Points on a hilly landscape, in no order, each with its height.
From any point a ball takes the steepest step (drop divided by distance) to one of its 2 nearest points. It stops when none of these is lower. Distance is the straight distance between rows; heights are no part of it.
K323: [-32.3  62.4  23.3   5.6 -22.7  -8.8 -16.3 -11.7  -1.4 -27.1   1.7   2.2
   4.0  20.3 -10.9   2.6  27.1  17.7  29.3 -30.1]  height 5.24
K554: [-14.7  20.6  11.3 -36.4  10.9  -8.3 -20.5 -15.0  -6.3  -1.3 -10.9   2.1
  51.2  30.1  14.7  20.9  68.9  18.8  13.9 -12.9]  height 4.01
K278: [-65.0  32.9   6.3 -48.5  -0.3   1.6 -11.6  -4.8  40.1  -0.4  10.2  -6.2
  14.7 -22.0  -0.1  44.9   1.9 -57.8 -19.2  -7.9]  height 5.01
K785: [-37.0  17.9  19.1 -38.8   3.5 -24.8 -50.8 -17.5   1.7  -0.8   3.5   3.1
  16.8 -23.0  -4.7  44.5  35.4   0.4  -6.4 -29.8]  height 4.33
K867: [-66.8  36.1  -0.9 -18.9   6.6 -22.5 -35.7  -3.7  36.2  10.7  18.5   3.7
  12.6   0.4  -0.7  40.0  35.3 -21.8  -2.6  -5.9]  height 4.69
K918: [ 10.0  -2.5 -17.8   1.0  -2.9  19.6  52.1  -1.6  27.3  -7.7  11.8  25.9
  32.3  13.9  15.5 -19.8  12.0  11.3 -44.6  11.9]  height 4.99
K944: [  4.0 -16.4 -19.4  29.4 -14.4 -15.1 -34.4  29.0  -6.7  16.7   5.9   4.4
 -18.5 -13.6   2.1 -24.3   5.1  15.7  -5.5 -17.0]  height 2.09
K199: [-14.7  -9.5  16.0 -44.8 -14.2  -3.5 -32.6   5.0   3.7 -14.1 -13.2  -4.9
  -2.6 -45.1 -12.7  22.2   7.1  -3.3 -18.8 -24.3]  height 3.93
K919: [ 20.1   7.7  10.3 -38.6   2.8  11.2  10.9   9.8   4.1 -27.1 -22.4 -26.6
 -35.5 -27.9 -10.9   5.5 -16.3  18.5  19.5  17.5]  height 5.29
K550: [-23.1  -0.8 -10.5  35.8 -24.7 -17.1 -10.3 -19.3   2.6  12.0  24.6  21.2
   5.2   7.6 -14.1 -16.3  45.5   6.9 -14.5 -23.1]  height 3.02
K490: [ -9.0 -12.4   4.7   2.1 -15.0   8.8 -24.7  35.3 -47.7   0.8  13.7  -6.0
 -36.1  -9.9  -6.2 -21.0 -38.1   1.8  42.3  22.1]  height 2.10
K29: [  8.9 -32.1 -35.6  31.9  36.8   7.8  23.8  28.5  -2.6  23.2  -8.3  21.5
 -24.8  -0.4  22.8 -25.5  -7.4 -19.3   0.9  31.3]  height 2.50
K979: [-14.3 -45.4   9.1   1.9 -11.7  10.9  -7.8  16.2  24.7 -11.6 -45.4 -40.2
 -13.6 -17.7 -11.4  12.6 -52.4 -56.8  -9.6  -8.5]  height 3.75
K300: [ -8.2   6.4   1.5  24.8 -25.1 -18.1 -25.2 -17.6 -21.5   3.7  37.6  13.0
  24.3   5.0 -36.0   7.5  26.1  28.4  14.3  -7.4]  height 2.48
K522: [ 25.2 -10.0  20.8  17.0   8.3  -9.9  42.0 -47.7 -64.7   7.9  34.9   2.0
  -5.0  26.8   0.6  -5.7  12.5  36.4  21.5   9.0]  height 6.94
K557: [ -0.6 -26.0   2.1 -13.5  28.9   3.6  -5.4  16.1   9.8   3.5 -23.7  -6.3
 -21.8 -43.5 -25.6  31.1 -69.2 -25.0 -39.7  -1.1]  height 3.23
K735: [ 22.1  13.8 -13.3  31.3   1.6 -10.1  23.5 -12.4 -44.3 -20.8 -12.1  35.3
 -14.6  38.7  23.0 -10.5  16.1  60.5   4.7  -9.5]  height 6.50
K901: [  3.9 -30.3 -32.9  18.8 -16.0  -4.4 -24.8  33.0  20.2  19.1   9.4  10.8
  -4.2  -8.8   2.6 -12.5 -38.6 -18.1 -11.8  -1.7]  height 2.55
K834: [ -7.8   4.5  44.3 -25.0 -15.5  22.4 -12.7  -1.8 -19.8 -10.3  14.8 -35.4
  14.1 -12.3 -18.9   0.9  28.9  -2.3  13.9  -4.4]  height 6.06
K458: [ 12.0  14.8   3.1  -8.3 -13.1   0.9   8.5   3.1  13.9 -17.0 -12.2  -5.0
 -15.0  -0.7  -7.3 -16.7  20.7  24.1   9.3  -1.0]  height 5.65
K830: [-28.8  21.6  -6.7 -19.5   1.9 -10.3   8.6 -24.8  30.7  12.1  19.3  20.7
  38.1  23.3  25.7  -0.2  52.9 -10.5 -20.1   1.5]  height 4.98
K265: [ 22.7   6.3  -4.2  -1.4  53.3  -7.1 -12.3  19.5 -38.6  10.1   8.2   5.8
 -29.1 -23.7  -9.7   7.7  -9.9  26.8  46.8  38.3]  height 7.11
K884: [ -0.4   5.5  -8.6 -12.5 -18.3 -24.0 -27.7 -25.1  16.9  -1.6  26.9  19.2
  19.9 -11.0 -37.8  28.5   1.8  25.1   1.7   3.2]  height 1.93
K354: [ 16.7 -16.1 -24.3   7.4   9.7  -6.6  28.5  10.6   8.6  -9.2 -11.3  16.4
 -33.5   9.3  -3.8 -25.4  27.0  44.1  23.4  21.5]  height 5.98
K466: [  5.6  30.0   7.1  19.1  10.6   2.7   1.6   2.7  24.0  11.8  12.3 -10.9
  24.8  -4.4  10.5  -6.9  37.2  -4.0 -40.6 -38.7]  height 3.26
K595: [ 17.3 -31.3   5.5   8.9   2.0  16.2  -0.3   0.7  27.3  19.9 -31.2 -45.4
 -19.5  -5.3   4.0 -18.6 -20.1 -53.1 -17.3  -3.6]  height 4.24
K212: [-10.9  55.0  23.5 -13.5  -8.0  -2.8 -24.8 -14.2  43.0 -10.3 -15.6  -0.5
  -0.3  -1.5   8.9  -6.8 -22.2  -6.4 -40.4 -21.5]  height 2.11
K478: [-30.1  52.3  37.4  -7.9  -4.1 -27.6 -15.8 -42.2 -14.4 -15.1   3.2  -0.3
  16.6  40.2 -22.5  35.1  29.7  21.9  58.8 -24.0]  height 4.75
K494: [ -4.2  23.3  12.8 -16.4  -4.0  18.0   2.7  13.1  60.3 -13.1  -9.8  -8.6
  17.4   0.8   6.0  -2.9 -46.1 -33.0 -42.1 -14.5]  height 2.54
K591: [-14.2 -17.9 -10.1  28.8 -33.7  10.4  19.3 -24.1  42.8  19.0  12.9 -19.0
  19.1   7.4  -6.6 -11.6   2.2 -64.5 -10.4 -15.3]  height 5.57
K870: [-15.8  27.7  35.2   1.2   0.0  -9.0  -1.8 -64.6 -26.4   2.4  -4.0  15.6
  44.7  67.2 -13.5  24.6  36.7  14.4  31.7  -7.3]  height 4.19
K843: [ 28.1  10.5 -16.9  -0.6 -15.2  -8.5  15.9 -19.5   1.7   6.9  29.0   9.2
   0.5  -1.6 -12.1  -5.6 -24.9  14.8  -0.4  34.2]  height 1.27
K998: [ 17.1 -12.2  -9.6  29.1  20.6  -1.6  32.4 -14.2 -27.5   1.1  -7.2  18.0
 -40.2  13.5  27.5 -26.0  29.5  30.4  -9.2   6.4]  height 6.26
K347: [  5.8   3.1 -12.9 -23.6 -14.3  -7.6  21.5 -37.0  13.5  -7.2   7.3  37.1
  27.3  26.2  28.8 -16.4  35.4  22.0 -18.7   7.3]  height 4.71
K631: [ 20.6  -1.5   0.5 -32.1  -9.5 -14.1  -1.8 -23.9 -20.9  -9.6  -1.3  22.8
  42.7  26.8  20.5   6.0  41.0  43.4  17.6  -9.9]  height 4.38
K833: [ 30.5 -25.7 -28.6  -8.5  38.8   2.2   1.8  32.5  15.7  22.9 -26.1  -2.8
 -23.7 -27.6  31.9  -3.1 -28.3 -22.6  11.6  22.1]  height 2.46
K987: [-22.1 -33.0 -11.4  10.6 -26.0  10.4  -7.9  26.9  31.7   5.8   2.4  21.5
  20.8  16.0   8.1 -31.8   1.5 -15.2 -34.9 -12.6]  height 2.98
K752: [ 35.2 -13.4  29.4 -28.3   0.7 -25.8 -13.0 -44.3 -34.7   2.9   3.1 -12.2
  -1.0   9.1 -12.5  21.7   9.4  41.5  43.4 -12.2]  height 6.67
K852: [ 13.8  15.9  -9.2  45.9   9.9  23.7  31.2  26.3 -34.6   7.7   9.2 -23.2
 -25.0 -11.6   3.5 -23.1  10.6  -6.5   6.6   3.8]  height 4.02
K525: [ 18.3 -14.1  -4.4  19.5   8.4  21.7  36.4   1.3  36.2  11.4 -16.3 -16.4
 -10.7  13.4   6.7 -31.8 -12.6 -29.8 -31.3  17.2]  height 4.59
K215: [ -4.0 -44.6 -28.4  47.0  17.2  11.4  10.2  44.6  10.8   4.6 -44.7 -26.8
   0.6  14.9  24.3 -11.9 -39.7 -55.0  20.0  15.2]  height 4.74
K197: [  6.3  -0.2 -31.9  26.1  -8.5  30.8  36.1  56.4  -7.2 -12.0  -8.0 -20.2
 -16.9 -18.5  17.2 -21.2  -5.6 -13.8  29.1  -2.0]  height 4.41
K113: [ -6.2 -12.5 -10.2  15.8 -16.5 -24.3 -22.9  -5.7  36.1  28.0   8.7   4.7
 -13.5 -11.2  -5.1 -18.2  26.2 -13.9 -16.1 -39.8]  height 2.68
K100: [-24.1  16.5  -1.4   5.3  -3.8   6.3  -3.3  13.1  61.3   3.4  17.7  16.3
  34.2  19.5  -4.4 -11.3 -16.6 -17.4 -44.2 -15.7]  height 2.91
K680: [  0.4 -14.9  62.0 -27.7  -9.1 -16.2  -8.9  -8.8 -41.5  -8.4  21.6 -35.8
   8.1   2.9 -22.0  14.1  10.6  37.1  44.6 -13.2]  height 6.39
K705: [ 11.3   8.5   5.1  37.8   1.9  24.2  18.6  -2.4 -12.0  13.0  19.3 -21.8
   9.7  -8.9  -7.4 -17.7  22.5  -7.3 -38.7  -1.1]  height 3.63
K463: [-28.2  -0.8  -5.2   9.9 -17.3   2.7  25.6 -33.4  40.3  22.0  27.6  10.8
  27.2  20.7  17.8 -18.3  26.0 -49.8 -38.9 -10.9]  height 5.26
K701: [-11.6 -35.3 -15.0  13.3  17.2   0.8 -13.1  45.2  16.1 -10.7 -55.5 -20.4
 -38.1 -15.5   3.6   4.0 -65.3 -47.9  19.7  14.9]  height 4.27
K71: [ -6.3  -2.6  -7.3  13.5 -21.1  10.0 -10.6  32.3 -26.1  -9.8 -11.9 -27.1
 -48.7 -25.7  -1.6  -6.4 -44.2 -31.7  34.5  -8.6]  height 2.69
K583: [ 10.2 -11.4  21.1  34.5  10.4   2.8  47.0 -26.2 -82.6 -23.2   8.5  31.2
  -9.2  41.9  25.1  13.6   6.5  55.6   4.7  -3.4]  height 6.73
K930: [ 15.7 -11.4 -24.7  -7.3  46.4  -1.8   2.4  29.3   3.0  12.6 -21.8  -5.0
 -25.0 -52.7  15.1  36.6 -69.7 -42.6  -5.4   7.1]  height 2.88
K936: [ 19.4   6.2 -24.4  -5.8  -1.3  28.4  20.1  53.5 -24.7  -9.3  13.4   1.4
   0.0 -10.4  18.9 -13.9 -21.2  11.8  23.2  31.3]  height 4.72
K698: [-11.2 -10.0   8.5 -12.9 -30.5  18.2 -16.5  16.8  -0.8 -17.2 -12.2 -17.3
 -19.3 -26.5 -17.7   6.5 -45.6 -30.1  -4.5   7.0]  height 3.24
K208: [ 20.5   6.0 -11.7   3.3   8.1  23.9  23.8  19.0  21.3  -6.9 -18.7 -25.0
 -21.3 -13.8 -14.4  -4.5 -32.3 -11.6   5.2  39.5]  height 4.95
K28: [ 41.0  -8.0   6.4 -11.2  28.9 -15.9  -1.9  -2.6 -43.6   9.1   9.1 -16.1
 -14.6  -7.9   6.6   0.3  11.8  43.1  32.7   6.5]  height 6.92
K688: [-18.6 -12.9   5.5 -28.7   3.6  -8.6 -27.3  16.7  19.5  -2.6   0.2   7.8
   3.7 -47.3 -25.3  35.7 -37.6  -9.2 -51.5 -30.0]  height 3.58
K112: [  4.8  15.1  20.9 -35.8   2.9 -11.0 -29.8 -32.8  -2.0 -21.3 -24.3  12.8
  36.6  23.0 -38.8  48.3  10.9  45.6  24.2   2.4]  height 3.13
K140: [  3.0 -30.9 -39.6  18.8  -4.4  19.2  52.0   6.5  -2.4  -5.1   8.1  37.1
  -8.5  10.5  45.7 -20.1  -4.0   0.6 -42.0  16.9]  height 5.22
K977: [ 20.9  33.2  38.1  -2.3   4.3   0.1  -9.5 -43.1 -18.1 -12.3 -12.7  -3.9
  38.4  41.6 -36.1  20.2  17.7  36.6   6.6   6.5]  height 3.67
K96: [-11.6   4.4   9.7 -32.3  -2.9 -20.9 -32.1  -7.8  -2.2 -31.6 -10.7  17.3
   4.9 -16.4 -50.4  47.4  -9.2  43.6   2.4  -5.1]  height 2.53
K297: [  7.0  18.1  15.1 -29.1  14.5   4.9 -18.7   6.2  22.0  -0.7 -11.2 -10.3
  37.3  -6.5  13.4   1.6  44.5  11.7 -24.4 -20.0]  height 3.60
K210: [ 23.6   0.1 -11.9   1.8  -7.4   3.7   6.5 -12.1 -18.2  22.3  11.4  -3.3
 -21.7  -3.6  18.0 -20.7 -48.4 -30.6   5.4  36.5]  height 1.76
K519: [  1.3 -26.0  -2.3  11.8 -16.0   4.5 -16.1  26.8 -45.5   1.7  23.3   6.7
  -5.1   7.1   1.3 -30.8   7.6  30.6  16.8  11.6]  height 1.56
K418: [ 18.6  -4.3 -24.1  21.1  36.9   2.7  26.0 -14.0 -28.4  27.4  13.6  25.1
 -31.3  -1.7  31.3 -27.2 -16.4 -30.2  23.8  51.0]  height 2.18

For each start below, name the point where the ball stops.
K278 -> K833
K323 -> K884
K867 -> K833

Call two points neighbours if one is among the 2 nearest of the other. Go from one point of each pair to the other, from neighbour to neighbour, staying as low as possible. Name the highest point that can't be avoided.
K519 and K884 -> K550
K212 and K519 -> K987
K843 and K833 -> K29
